Points on a hilly landscape, in no order, each with its height.
From any point a climber steps to the highest of the 5 points nearest to it. It stops when none of these is higher. Distance is the straight distance between rows; heights are no part of it.
<994> height 424: [155 152 125 123 153 150 103 109 122 139 141 118 138 164 119 142 111 125
 115 131 137 137 121 129 119 108 123 117]
<132> height 664: [118 146 148 111 115 100  99 149 105 123  97 136 117 126 123 110 149 144
 139  96 123 138 160  97 133 113 165 162]
<1742> height 245: [105 101 105 133 103 101 149 157 135  94  90 150 128  56 152 112 146 147
 169 124  85  90 153 133 196 150 161 142]
<2087> height 257: [132 105  48 123  73  68 171 152 161  69 102 195 141  56 160 133 152 133
 184 128  74  72 127 172 213 156 148 133]
<556> height 479: [128 132 127 128 145 129 120 134 143 132 124 134 138 127 138 127 117 122
 147 129 125 118 123 108 138 115 144 126]
<61> height 284: [131 140 152 135 145 160 100  93 115 161 164  73 129 206  94 147  81 104
  84 141 157 163 102 133  74 126  74 119]
<716> height 345: [129 122 111 131 148 136 136 129 155 133 131 136 146 121 150 135 117 116
 148 144 119 110 119 117 142 121 141 114]
<48> height 459: [119 151 146 126 118 108  94 148 105 145 111 121 119 130 117 119 130 144
 126 107 136 159 145  93 108 107 138 166]
<2026> height 446: [104 138 151 118 115  94 113 149  97 105  91 146 123  90 138 104 140 148
 164  95 111 118 168 100 177 126 178 154]
<478> height 693: [120 147 138 123 128 107 102 145 117 134 111 128 130 132 121 119 129 136
 136 111 130 142 144  99 121 105 150 156]
<769> height 263: [111 101  83 132  92  92 159 162 141  92  91 158 126  46 149 111 155 155
 173 118  82  85 145 141 199 149 166 142]
<1787> height 344: [118 150 152 114 112  99  96 152 104 135 100 127 113 122 117 113 146 147
 134  96 130 153 156  94 114 110 158 166]
<1682> height 565: [114 151 183 122 134 138 102 117  94 164 143  88  92 163 102 125 129 156
  87  89 179 174 129 113  62 127 109 139]
<1472> height 317: [133 140 148 126 139 151  97 109 118 163 152  82 119 189  98 138  92 126
  91 122 155 158 113 135  69 126  90 125]
<1222> height 211: [147 137 133 126 146 160  97  99 130 158 158  81 135 198 101 144  82 102
  97 143 142 146 102 137  87 122  89 114]
<155> height 230: [166  94  63 148 139 148 165 115 184 108 155 154 177 115 149 156 112  95
 129 198 101  87  98 187 150 145  90  84]
<1088> height 663: [124 148 138 128 132 120 100 142 118 141 118 126 133 131 122 124 124 133
 135 116 132 148 138  98 119 108 138 151]
<1250> height 238: [171  95  74 134 149 174 161  96 178 112 163 142 170 148 148 161 108  92
 116 203 111  86  96 194 131 151  92  67]
<277> height 450: [105 162 199 127 136 132 110 123  81 166 138  94  82 147 101 114 144 163
  92  76 185 183 137  98  69 115 122 145]
<1405> height 326: [ 70 162 227 125 116 104 110 160  72 167 113  92  63 105  88  81 162 168
 117  52 183 199 149  58  82 118 155 178]
<1235> height 239: [142 103  96 142 150 157 155 116 167 125 144 142 158 115 156 149 111 111
 135 178 114  98 109 153 144 139 115  91]
<526> height 602: [120 134 133 115 129 112 116 141 131 122 102 137 127 129 139 121 138 129
 146 112 122 124 140 104 142 116 166 143]
<1049> height 323: [136 143 127 134 147 134 106 127 127 138 131 126 142 133 130 135 115 124
 135 127 129 132 125 110 134 105 135 125]
<534> height 303: [155 127 111 120 162 168 124  99 144 137 152 127 147 161 135 147 105 109
 126 151 129 111 105 141 132 124 125  83]
<1467> height 330: [128  98  77 136 102 105 169 140 144  86 103 167 142  67 150 125 149 118
 162 154  80  84 137 155 197 149 133 127]
<1767> height 277: [139  97  66 130  94  93 176 138 156  75 111 179 154  70 149 132 146 106
 164 156  76  79 129 165 201 154 123 123]
<1962> height 368: [ 94 148 194 111  96  92  98 155  64 144  88 114  73 100 108  93 169 176
 123  66 150 178 180  81 101 129 171 190]
<69> height 271: [105 107  96 130  94  91 147 165 135  89  82 155 115  43 153 110 156 164
 178 103  86  87 156 134 196 149 177 147]
<225> height 305: [111 143 180 133 142 152 108 104 100 168 169  73 115 193  91 129  94 115
  80 114 171 172 112 126  58 124  75 124]
<1468> height 296: [122 140 170 140 146 165 112  90 104 164 173  72 125 214  93 141  94  99
  73 134 169 171 102 132  63 118  69 117]
<377> height 279: [144 117 111 136 159 158 140 111 152 128 148 137 150 134 149 144 109 110
 133 161 122 108 108 137 143 127 120  90]
<1803> height 135: [129 143 131 130 141 126 107 131 125 138 125 127 139 127 126 130 117 123
 137 122 127 137 129 104 132 104 136 135]
<909> height 190: [162  93  56 138 117 115 175 126 184  85 125 179 158 105 151 148 146  98
 146 176  89  81 111 177 167 141 117 106]
<719> height 309: [133 155 139 135 139 126 100 131 112 141 125 117 137 134 118 130 119 132
 125 120 137 148 131 106 118 105 129 142]
<120> height 301: [157 115 104 117 163 172 131  94 159 136 162 128 151 163 141 146 102 102
 126 164 128 105  98 153 129 133 117  73]
<1708> height 71: [140 148 148 125 134 145  95 110 106 152 141  93 118 179 106 139 113 140
  99 113 153 157 124 130  78 125 105 131]
<522> height 346: [153 137 117 123 161 159 115 103 134 138 146 126 144 157 129 137 108 114
 123 139 130 121 113 133 131 115 123  99]
<971> height 27: [130 120 112 132 151 147 132 121 153 131 136 134 149 122 151 135 107 117
 142 149 123 111 113 126 144 124 131 103]
<36> height 608: [112 147 167 110 101  94  94 153  82 132  91 123 100 114 111 102 160 162
 129  83 136 164 172  90 111 115 166 178]
<1367> height 243: [144 128 117 130 154 155 132 113 141 135 144 135 151 135 144 141 107 114
 134 150 127 112 114 130 139 119 125  96]
<766> height 427: [150 154 131 126 148 147  98 108 115 142 140 112 133 162 113 142 114 129
 113 126 140 140 126 126 112 111 116 121]
<587> height 361: [122 101 104 136 119 121 159 141 139  92  96 154 132  78 150 122 150 130
 152 143  92  94 143 137 184 146 153 129]
<488> height 530: [109 144 151 113 118 100 110 146  97 111  91 147 122 103 138 106 147 145
 155  97 117 122 168 100 168 121 173 157]
<1585> height 288: [136 139 142 126 142 154  92 104 122 159 158  79 127 194 100 141  84 114
  94 133 151 153 110 132  74 127  89 121]
<1633> height 133: [126 110  63 126  74  65 176 159 145  67  93 204 125  42 162 129 166 152
 182 115  74  78 136 168 223 148 170 142]
<1714> height 320: [113 118 133 123 124 115 142 140 124 100  92 148 124  93 151 115 145 135
 156 122 101 100 151 113 176 135 169 133]
<1660> height 251: [138  96  75 136 105 111 174 136 150  79 105 167 146  77 145 128 154 113
 156 162  83  85 132 156 188 148 129 121]
<10> height 649: [108 149 161 110 110  88  98 152  78 114  93 141 118 102 122  99 153 151
 149  85 121 139 178  92 154 118 175 173]
<1296> height 495: [106 148 166 127 109 102  98 150  89 151 106 114 105 122 115 114 136 154
 119  96 147 172 155  93  92 110 141 176]
<672> height 683: [122 146 142 112 121 103 102 147 110 122  98 140 120 125 126 111 148 138
 142 100 121 137 155  96 136 111 168 159]
<503> height 266: [113 150 198 132 160 180 123  97 101 181 195  57 103 223  69 119 122 104
  52 103 191 181 107 115  45 100  78 112]
<2069> height 216: [154  97  66 146 134 145 165 122 183 109 149 155 171 111 153 156 117 101
 134 190 100  88 102 177 147 141  98  93]
<981> height 137: [139 118 112 135 155 148 142 117 154 133 140 138 151 125 151 143 109 113
 141 155 124 110 113 130 143 126 127  97]
<1392> height 307: [131  98  67 130  93  91 171 147 149  78 108 176 148  63 149 126 145 114
 168 150  76  82 133 162 201 151 132 125]
<602> height 366: [ 96 154 201 124 149 155 108 115  91 184 176  61  98 181  72 104 116 125
  76  91 185 179 114 107  52 120  84 124]
<1410> height 569: [117 153 172 137 125 123  99 131  83 151 125 108 109 131 111 123 130 157
 108 102 156 178 149 102  89 112 119 161]
<207> height 490: [114 122 136 121 124 116 132 138 125 106  96 150 126 113 150 115 144 133
 154 123 109 107 148 110 167 128 172 138]
<737> height 375: [126 106 114 129 131 129 151 135 152 107 102 151 129 108 156 126 144 127
 145 144 108  97 132 125 158 134 160 123]
<751> height 685: [111 109 126 128 119 115 142 144 126  94  90 150 127  80 157 111 141 138
 163 124  93  96 157 119 187 140 164 139]
<146> height 623: [132 147 159 122 138 144  93 115 103 157 144  90 112 179 108 134 115 142
  91 109 163 164 128 126  73 124 103 132]
<371> height 192: [179  93  55 146 136 153 169 110 190  96 160 162 190 126 146 168 106  85
 129 207 102  81  94 202 156 151  77  75]
<1113> height 184: [143  95  78 145 141 147 159 124 178 118 140 145 160 114 155 148 116 111
 135 179 109  93 108 158 145 139 112  96]
<417> height 628: [119 144 144 119 120 103  97 148 110 137 109 126 121 126 119 114 137 143
 134 104 131 147 150  97 117 109 157 163]
<750> height 293: [154 129 105 115 156 169 112 100 152 152 164 104 148 188 117 146  86  88
 114 157 128 120  90 143 109 125 107  85]
<2074> height 253: [154 135 122 124 149 165  99 101 138 158 159  85 144 197 101 141  78  96
 106 152 134 138  95 137  95 117  92 102]
<242> height 659: [120 140 133 124 138 119 109 143 126 131 115 134 136 128 131 124 129 129
 142 113 126 131 137 101 131 108 152 144]
<1573> height 272: [156 134 111 120 151 161 102 102 142 155 160  95 141 193 105 142  87  96
 111 147 132 130  93 138  99 119 104  97]
<265> height 200: [131 112  55 128  70  61 179 152 150  63  90 209 131  46 168 136 163 146
 185 121  75  74 132 170 224 154 164 139]
<899> height 603: [118 150 159 114 107  93  96 152  92 129  92 129 108 120 117 108 155 151
 132  88 131 152 167  92 121 114 169 173]
<432> height 392: [ 93 167 214 132 132 126 110 136  72 165 131  95  76 123  97 101 149 165
  99  69 188 192 144  81  79 113 129 159]
<1641> height 598: [127 150 144 131 130 116  97 137 107 143 120 117 128 132 120 125 118 136
 121 117 139 155 141 106 111 103 133 153]
<635> height 62: [134 108 102 137 150 150 154 122 166 123 138 143 151 116 158 141 114 114
 142 163 114 102 114 138 143 133 126 101]
<1196> height 226: [140 100  51 129  87  78 184 140 161  68 110 195 159  73 160 132 134 104
 177 157  73  75 121 171 207 156 122 121]
<1900> height 252: [162 101  84 133 152 171 158  95 172 117 161 140 161 144 151 155 106  97
 121 193 114  93 101 178 137 147 103  67]
<366> height 250: [117 101  71 127  85  84 161 165 147  83  94 173 127  45 152 118 161 146
 177 123  77  83 141 154 201 153 161 142]
<368> height 265: [109 102  84 128  88  87 153 165 143  88  88 164 117  45 153 114 161 159
 174 112  81  84 148 142 202 150 171 146]
<775> height 244: [166 100  74 142 147 165 162 104 173 112 159 147 170 128 152 158 110  95
 123 198 108  90 102 188 144 151  89  75]
<527> height 541: [133 155 152 134 135 131  99 125  97 144 130 115 123 143 113 132 122 143
 113 115 147 162 139 110 107 105 119 146]
<1996> height 215: [130 100  96 138 132 136 154 133 169 110 116 149 138 109 154 135 135 122
 146 160 103  95 122 136 148 137 144 114]
<842> height 194: [166  94  49 138 113 118 177 128 193  85 128 177 165 113 150 152 139  97
 144 185  92  81 102 179 162 145 111 107]
<684> height 314: [ 78 166 225 130 130 121 109 144  69 167 129  96  68 120  91  90 155 170
 102  63 187 195 147  67  81 111 138 164]
<340> height 278: [128 103  53 127  85  77 169 158 154  79 103 182 140  57 153 125 150 128
 179 135  73  77 132 163 208 157 144 133]
<1012> height 675: [117 143 143 108 119 101 106 147 109 117  96 141 119 122 130 112 149 137
 149  98 122 130 157 100 142 114 172 158]
<1691> height 274: [134 137 147 129 142 156 100 103 118 158 156  75 132 199  97 141  79 108
  93 141 151 157 105 138  72 126  83 124]
<1311> height 627: [110 150 165 109  99  92  93 154  76 126  91 131 103 113 115 102 160 161
 131  83 129 157 177  92 126 118 173 180]
<1554> height 420: [119 153 158 133 122 112  95 141  97 149 118 110 121 125 117 119 128 149
 119 106 147 169 147  97 100 109 132 167]
<1716> height 374: [140 152 134 132 145 138 104 122 118 139 134 121 139 142 123 136 116 128
 124 128 136 140 126 117 125 106 125 129]
<1293> height 290: [128 135 157 133 143 156  98 100 109 165 163  75 126 203  97 141  84 107
  84 133 160 166 106 131  65 123  74 121]
<1191> height 256: [133 133 118 132 152 144 127 118 143 138 141 133 147 130 144 137 108 117
 139 143 126 118 116 119 140 120 130 107]
<727> height 268: [155 117 100 117 159 174 132  93 162 139 164 123 150 177 133 150  96  94
 122 165 125 103  92 151 119 130 113  71]
<2054> height 298: [114 144 183 132 144 163 114  93 101 167 174  70 116 206  91 133  98 108
  72 122 171 177 106 127  61 121  73 118]
<1986> height 297: [103 109 113 130 101  95 139 164 129 101  85 149 121  54 155 110 152 164
 173 105  90  92 152 124 192 149 176 148]
<56> height 187: [146  91  72 140 125 134 164 132 177 104 125 153 152 106 154 145 136 111
 139 177  98  91 112 162 146 142 126 107]
<1669> height 280: [156 108  95 121 156 178 143  94 164 129 165 133 153 161 146 150 106  97
 124 176 125 100 101 164 127 139 112  65]
<942> height 486: [ 95 156 201 135 116 108 107 142  78 158 116 104  91 113 105 107 141 159
 111  82 170 189 150  79  81 115 132 170]
<1668> height 539: [101 147 177 117  97  94  99 155  81 145  95 113  85 114 109 106 154 165
 121  82 148 174 167  91  97 121 157 188]
<586> height 322: [ 76 165 222 126 120 107 111 152  70 165 120  98  68 110  95  88 154 163
 112  62 178 196 151  68  81 119 147 175]
<2000> height 130: [131 104  99 137 138 142 149 127 168 124 127 144 142 114 157 141 123 116
 144 159 112  98 116 136 142 134 135 110]
<763> height 181: [165  99  54 132 100 101 187 127 176  66 119 191 164 105 153 146 140  93
 158 174  83  74 109 178 192 144 112 112]
<311> height 521: [ 98 147 177 122 103  95  96 155  85 149 104 111  92 114 111 110 146 159
 116  85 151 176 156  85  88 115 145 180]
<1221> height 261: [144 132 139 133 147 170  99  99 126 160 164  77 139 210  96 145  76  95
  91 152 141 152 100 137  82 117  76 113]
<1849> height 341: [ 97 156 206 128 156 168 114 107  90 184 183  58  97 193  65 104 118 116
  70  95 188 182 113 109  51 113  83 121]
<2058> height 231: [125 101  59 123  79  74 169 160 153  77  97 187 131  47 156 127 160 143
 179 122  74  76 133 164 209 158 155 137]
<1649> height 300: [156 122 103 115 161 173 120  97 155 140 160 119 147 177 129 148  98  98
 121 158 129 114  95 143 116 128 119  77]
<1811> height 304: [152 135 115 124 159 163 124  98 138 133 148 129 147 156 137 143 109 108
 131 147 129 114 108 141 137 124 120  86]
<1662> height 507: [122 127 126 123 138 124 126 138 144 125 118 139 140 126 146 127 126 126
 149 129 123 114 127 110 139 116 156 128]
<694> height 125: [157 138 114 114 153 161 101 100 141 148 154 107 139 183 114 142  98 111
 118 141 132 125 102 140 108 121 116 101]
<528> height 505: [122 149 173 121 133 140 101 111 101 162 145  89 104 176 101 129 117 146
  89  98 170 170 123 119  62 126 106 134]
<74> height 555: [123 154 149 132 130 115 101 139 100 146 118 115 123 130 114 124 125 144
 119 109 142 160 146 101 106 105 129 157]
<8> height 383: [150 140 121 125 155 153 111 109 128 139 143 125 145 147 126 138 108 116
 128 141 134 127 117 124 136 112 124 108]
<1638> height 370: [124 102 113 129 123 126 153 134 142  97  97 153 126  97 156 122 145 128
 151 144  99  95 142 127 169 140 160 125]
<1457> height 496: [106 150 179 108  94  90  92 157  70 134  92 125  91 105 114 100 164 165
 125  77 139 165 181  87 117 121 167 186]
<1352> height 359: [ 87 149 204 117  96  94 101 159  68 154  95 110  62 103 104  93 164 174
 120  58 165 185 170  70  90 127 165 185]
<1701> height 124: [180  94  39 146 124 122 172 122 206  85 153 178 190 120 150 169 108  80
 144 197  94  73  87 194 162 146  81  87]
<604> height 118: [190  95  42 144 133 147 172 102 201  85 168 172 198 132 145 171  98  70
 129 211 101  72  81 206 165 146  63  72]
<706> height 403: [ 98 167 214 125 138 131 110 130  74 166 137  91  75 137  92 100 150 165
  92  69 188 189 138  88  73 114 127 149]
<1690> height 286: [146 115 103 133 155 161 147 107 156 130 149 141 156 131 154 148 109 107
 134 168 121 102 109 148 144 135 117  80]
<1479> height 51: [127 145 155 124 139 143  95 112 112 160 147  81 113 183 102 135 101 135
  92 113 161 160 117 131  66 129  98 134]
<860> height 185: [183  91  58 144 144 161 166 101 183 101 165 155 181 132 145 164 107  88
 120 209 107  83  93 203 150 151  77  68]
<661> height 273: [134 138 155 139 146 171 108  90 113 159 167  72 131 214  94 144  80  97
  81 144 157 163 101 134  71 120  69 114]
<986> height 384: [147 148 140 121 140 146  93 108 115 152 143  92 122 182 106 142 106 132
  98 119 144 153 118 133  86 123 107 128]
<690> height 478: [141 152 147 129 138 138  96 118 103 146 132 110 124 156 111 138 117 139
 106 117 145 159 133 122 101 112 114 137]
<508> height 254: [129 109 107 130 138 139 143 129 160 123 121 145 142 118 157 134 125 119
 146 145 113 104 119 123 142 130 146 115]
<984> height 354: [122 100  95 135 108 112 160 144 137  91 101 154 132  68 148 118 149 130
 158 141  86  92 144 142 192 147 145 128]
<2073> height 574: [127 152 164 125 138 139  97 114 100 156 140  96 107 168 105 133 123 150
  93 103 167 166 133 120  69 119 109 136]
<708> height 189: [172  94  45 141 112 113 180 128 196  74 132 186 169 115 150 157 138  92
 147 181  88  75 100 184 172 141 111 105]
<382> height 281: [116 148 195 132 155 173 121  91 103 172 192  60 106 226  81 126 116 104
  54 112 187 178 102 124  47 109  76 113]
<1994> height 524: [113 156 190 126 132 134 105 121  83 161 142  95  85 153 101 119 139 161
  90  83 181 178 135 103  68 119 117 145]
<1124> height 222: [161  99  75 144 145 155 162 114 174 113 151 149 170 120 153 155 110 102
 131 190 109  94 107 173 144 148  97  84]
<436> height 440: [ 90 153 198 128 107 104 102 148  79 159 113 107  83 111 109 102 148 163
 114  78 167 186 155  77  81 117 138 175]
<758> height 183: [135  97  92 140 135 141 159 131 171 119 130 143 149 108 154 142 125 117
 142 165 108  97 116 142 142 137 130 106]
<1539> height 529: [126 157 161 140 129 126  99 127  90 145 124 108 117 139 114 130 123 146
 106 111 148 169 143 107 100 109 119 155]
<329> height 182: [175  95  38 139 108 113 177 124 203  77 133 187 172 120 155 163 128  89
 147 186  87  71  92 182 171 142 100  99]
<1611> height 631: [113 158 183 135 129 130 104 121  83 152 132 104  99 141 109 125 131 161
  96  98 166 181 143 105  81 113 114 154]
<967> height 269: [134  99  50 127  82  72 179 150 161  72 105 189 153  65 156 134 140 113
 181 143  77  75 123 169 204 157 131 125]
<103> height 386: [143 151 147 125 139 140  95 111 106 146 136 102 120 164 107 138 117 143
 100 117 149 158 129 125  91 117 110 134]
<1154> height 299: [158 129 105 117 156 172 112  94 150 144 163 110 146 177 124 145  96 100
 117 147 131 117 100 143 113 124 116  83]
<1305> height 175: [136 102  93 141 144 147 151 126 169 119 137 143 154 114 160 142 116 114
 140 172 114  96 111 144 143 137 122 102]
<58> height 352: [111 147 180 127 140 144 105 111 100 171 161  74 104 179  94 124 104 132
  85 101 177 172 115 122  54 128  90 132]
<25> height 338: [ 73 157 224 120 110 101 102 160  70 166 108  99  63 105  93  81 159 168
 119  53 177 194 155  60  81 122 159 183]
<1436> height 292: [120 144 186 130 154 170 119  86 105 167 184  69 114 221  89 134 105 102
  61 124 177 175 104 130  53 112  71 113]
<1444> height 198: [127 105  58 123  78  66 174 158 150  73  96 190 129  48 157 129 165 143
 184 119  76  74 131 166 213 151 160 139]
<1686> height 691: [120 142 138 115 125 105 105 147 119 131 104 133 127 128 124 116 136 137
 143 109 125 134 146  98 131 111 160 154]
<1101> height 276: [109 145 196 130 151 166 119  97  95 171 183  66 109 205  78 124 108 108
  64 115 183 179 108 119  52 115  76 118]
<1778> height 568: [121 133 128 119 134 117 118 142 137 125 107 141 131 127 139 122 134 128
 148 116 121 120 131 103 142 115 162 138]
<823> height 260: [161 102  90 128 156 176 151  92 170 126 164 135 157 156 150 150 105  93
 121 183 115  94  95 169 130 142 105  65]
<1912> height 202: [138  92  86 135 122 133 163 134 170 101 117 155 141 107 157 139 144 119
 138 163 100  90 123 146 149 136 141 118]
<795> height 262: [148 102  94 141 152 166 154 105 162 119 155 140 158 126 158 148 108 109
 132 179 119  96 108 161 144 134 106  82]
<1531> height 343: [ 75 155 222 115 107  99 103 162  68 164 101 101  54 102  93  79 169 179
 120  49 178 190 160  61  87 128 172 182]
<1516> height 425: [158 151 127 124 146 148  93 109 116 144 141 105 131 172 109 143 110 130
 107 128 142 143 120 133 103 115 114 122]
<890> height 210: [168  92  44 144 130 130 171 124 195  96 150 165 181 112 152 162 116  90
 138 194 100  83  95 186 156 143  91  95]
<137> height 377: [108 124 138 123 125 110 131 142 116 100  89 149 126  91 150 108 145 139
 162 113 101 105 156 107 182 136 171 140]
<344> height 72: [141  98  68 135 107 111 175 130 157  76 106 174 149  86 147 135 153 105
 149 166  79  84 127 163 187 145 128 119]
<306> height 332: [123 146 171 122 138 143 103 113 102 165 152  80 103 181  99 127 110 139
  91 103 173 167 121 124  60 131  95 134]
<2039> height 294: [153 112 102 128 157 173 148 100 158 125 156 137 154 145 151 151 107 107
 129 169 124 102 107 156 139 136 114  76]
<453> height 155: [181  95  47 147 131 141 170 114 192  93 158 167 189 121 152 166 105  82
 131 205 101  82  92 200 161 148  76  82]
<752> height 313: [134 135 121 130 152 145 121 119 135 135 142 133 149 132 138 134 108 115
 139 141 128 121 118 120 138 114 129 109]
<1526> height 259: [110  98  88 132  97  97 157 161 139  92  89 154 125  49 147 113 151 149
 170 121  83  88 148 137 199 152 157 141]
<1165> height 453: [ 97 159 198 133 124 121 108 134  70 161 125 103  85 123 106 111 143 161
 102  82 175 188 151  89  81 113 124 165]
<2060> height 291: [152 141 123 118 147 156  92 105 130 152 149  93 133 188 106 141  96 117
 106 133 140 136 112 135 100 123 105 111]
<1147> height 560: [112 147 163 116 103  94  95 153  89 140 100 118 100 120 112 108 145 157
 124  90 139 167 162  89  99 114 153 178]
<700> height 782: [101 144 159 114 110  81 104 156  87 111  88 146 118  88 135  99 145 154
 162  85 116 130 175  93 173 122 176 163]
<1715> height 600: [116 157 181 128 132 137 105 118  84 155 135  96  96 152 108 125 133 157
  92  93 172 174 139 110  72 116 114 146]
<1397> height 255: [114  97  78 134  94  88 160 159 145  89  92 163 129  46 150 115 155 143
 172 126  77  83 140 147 201 154 156 140]
<1046> height 511: [ 97 150 181 130 110 105 101 148  82 156 114 104  98 118 112 108 139 160
 114  95 158 178 152  86  87 115 136 174]
<2010> height 205: [136  96  90 138 130 135 159 133 174 111 124 150 145 111 155 140 134 118
 142 161 107  94 119 142 146 138 138 111]
<39> height 577: [120 130 137 117 124 116 120 142 118 110  97 148 126 116 144 117 142 132
 149 112 114 114 150 105 158 122 173 143]
<746> height 442: [147 155 141 132 141 144  97 115 105 145 133 111 125 159 114 138 116 135
 108 121 144 150 128 123 106 111 119 132]
<46> height 423: [120 114 126 123 129 126 139 139 145 109 105 148 127 115 152 123 140 128
 150 133 108 103 139 116 156 129 168 129]
<665> height 342: [102 150 194 124 145 148 110 108  95 175 173  65 104 188  84 114 106 122
  79  99 181 178 113 115  50 122  86 129]
<281> height 240: [155 104  86 139 153 166 158 100 169 121 158 143 162 132 154 155 111 104
 124 187 117  94 104 171 143 145 105  75]
<286> height 325: [102 162 202 120 143 142 106 122  90 176 156  73  78 164  82 103 136 154
  85  70 191 178 123  98  56 122 114 134]
<828> height 306: [103 149 201 128 153 167 120 100  94 180 182  60 105 200  77 116 108 110
  66 103 182 177 113 115  50 116  79 121]
<1933> height 188: [157 106  95 117 159 178 140  90 169 135 171 124 152 173 142 150  98  91
 117 176 124  99  87 164 117 139 113  64]
<1948> height 430: [ 93 146 192 120 101  98 100 156  78 153 103 114  80 109 110  97 153 166
 120  75 157 182 160  79  84 120 151 181]
<637> height 356: [ 77 154 211 124 111 103 102 155  73 163 109 102  69 108 101  89 156 170
 120  64 177 192 155  67  82 123 151 180]
<126> height 197: [169  91  44 141 122 123 172 126 200  88 140 174 176 114 152 160 127  93
 147 190  95  77  95 183 157 142  98 100]
<1934> height 379: [ 96 156 198 122 145 153 113 112  93 180 175  65  96 178  76 109 117 131
  80  89 185 178 114 109  50 122  91 128]
<1601> height 193: [141  93  80 136 128 133 165 130 178 110 123 153 148 110 158 143 133 114
 140 171  95  92 115 153 152 138 131 111]
<1710> height 223: [119 106  69 129  83  78 164 162 141  77  88 181 117  39 155 121 173 160
 176 110  75  79 145 155 211 145 171 148]
<977> height 199: [161  91  53 144 122 129 173 130 193  97 140 162 172 109 153 153 127  98
 143 190  96  86 101 177 151 143 104  98]
<1174> height 161: [151 142 117 121 151 161 101 105 134 155 153  96 139 192 106 141  88 103
 110 139 136 133 100 137  96 124 104 104]
<1953> height 703: [121 148 134 118 130 113 103 143 120 136 114 127 132 132 126 123 127 131
 141 112 125 138 137  96 123 107 150 150]
<1425> height 381: [113 108 117 132 117 117 153 140 130  96  94 149 128  80 151 114 149 135
 159 131  95  95 151 126 182 145 159 128]
<4> height 646: [146  91  76 136 113 120 175 129 164  88 110 166 145  94 147 135 150 112
 144 169  84  86 127 161 171 144 133 116]
<1857> height 399: [ 97 171 214 122 141 137 108 127  77 168 146  88  76 148  89  99 153 169
  88  63 191 189 139  86  70 112 128 147]
<1564> height 601: [128 153 171 132 131 136 100 118  90 152 135 104 106 153 109 132 127 157
  97 100 165 169 137 117  82 118 110 144]
<485> height 488: [ 97 134 147 118 113  90 115 158 110 106  91 147 124  76 149  99 142 154
 171  93 109 108 169 102 189 134 178 154]
<794> height 225: [146 102  56 134  94  91 181 132 161  67 114 191 159  83 153 137 139  97
 165 162  78  75 123 174 200 149 114 116]
<1127> height 385: [ 96 121 133 124 113  94 126 159 119 103  85 145 122  69 155 104 140 156
 176  99  98 101 166 107 192 142 177 154]
<1455> height 491: [125 123 123 121 134 123 131 135 146 120 108 143 133 120 148 123 137 127
 151 127 117 109 132 111 147 125 164 129]
<1881> height 353: [103 113 127 128 112 108 140 152 123 101  90 147 124  70 152 108 142 147
 168 113  94  97 156 115 189 145 167 143]
<82> height 229: [141  93  82 137 117 127 169 130 159  93 109 158 140  97 151 131 148 114
 142 161  91  88 130 152 165 143 139 118]
<813> height 416: [ 98 163 207 131 134 128 108 126  73 164 135  96  81 134 102 109 149 166
  96  72 187 186 142  88  76 113 127 151]
<195> height 449: [100 153 191 118 139 144 106 118  96 178 161  76  90 173  87 110 120 144
  84  80 185 171 119 113  51 127 101 133]
<145> height 358: [ 89 144 198 114  94  92 100 156  73 152  97 111  76 108 106  95 161 173
 119  66 155 182 170  76  87 122 159 186]
<2056> height 515: [123 125 130 119 130 121 127 137 135 114 103 144 130 120 146 119 144 131
 148 118 117 111 138 107 149 123 169 134]
<1678> height 186: [154  95  65 135 113 118 176 130 175  82 114 170 153 101 151 139 151 107
 144 175  86  84 115 167 171 142 127 114]
<1121> height 329: [119 114 129 123 124 121 141 136 132 101  93 151 126 104 153 120 146 131
 152 129 103 101 144 117 171 136 163 131]
<720> height 324: [132  96  83 134 108 112 170 138 145  86 102 162 141  73 148 127 152 117
 154 156  82  84 140 150 189 146 138 126]

Two climbers start at each pair of points below. Name the first point that both come to, or write never.
<1046> and <1962> => <36>
<265> and <967> => <1392>
<436> and <1531> => <36>
<971> and <1996> => <716>
<2087> and <1196> => <1392>
<25> and <145> => <1668>
<1716> and <1516> => <527>
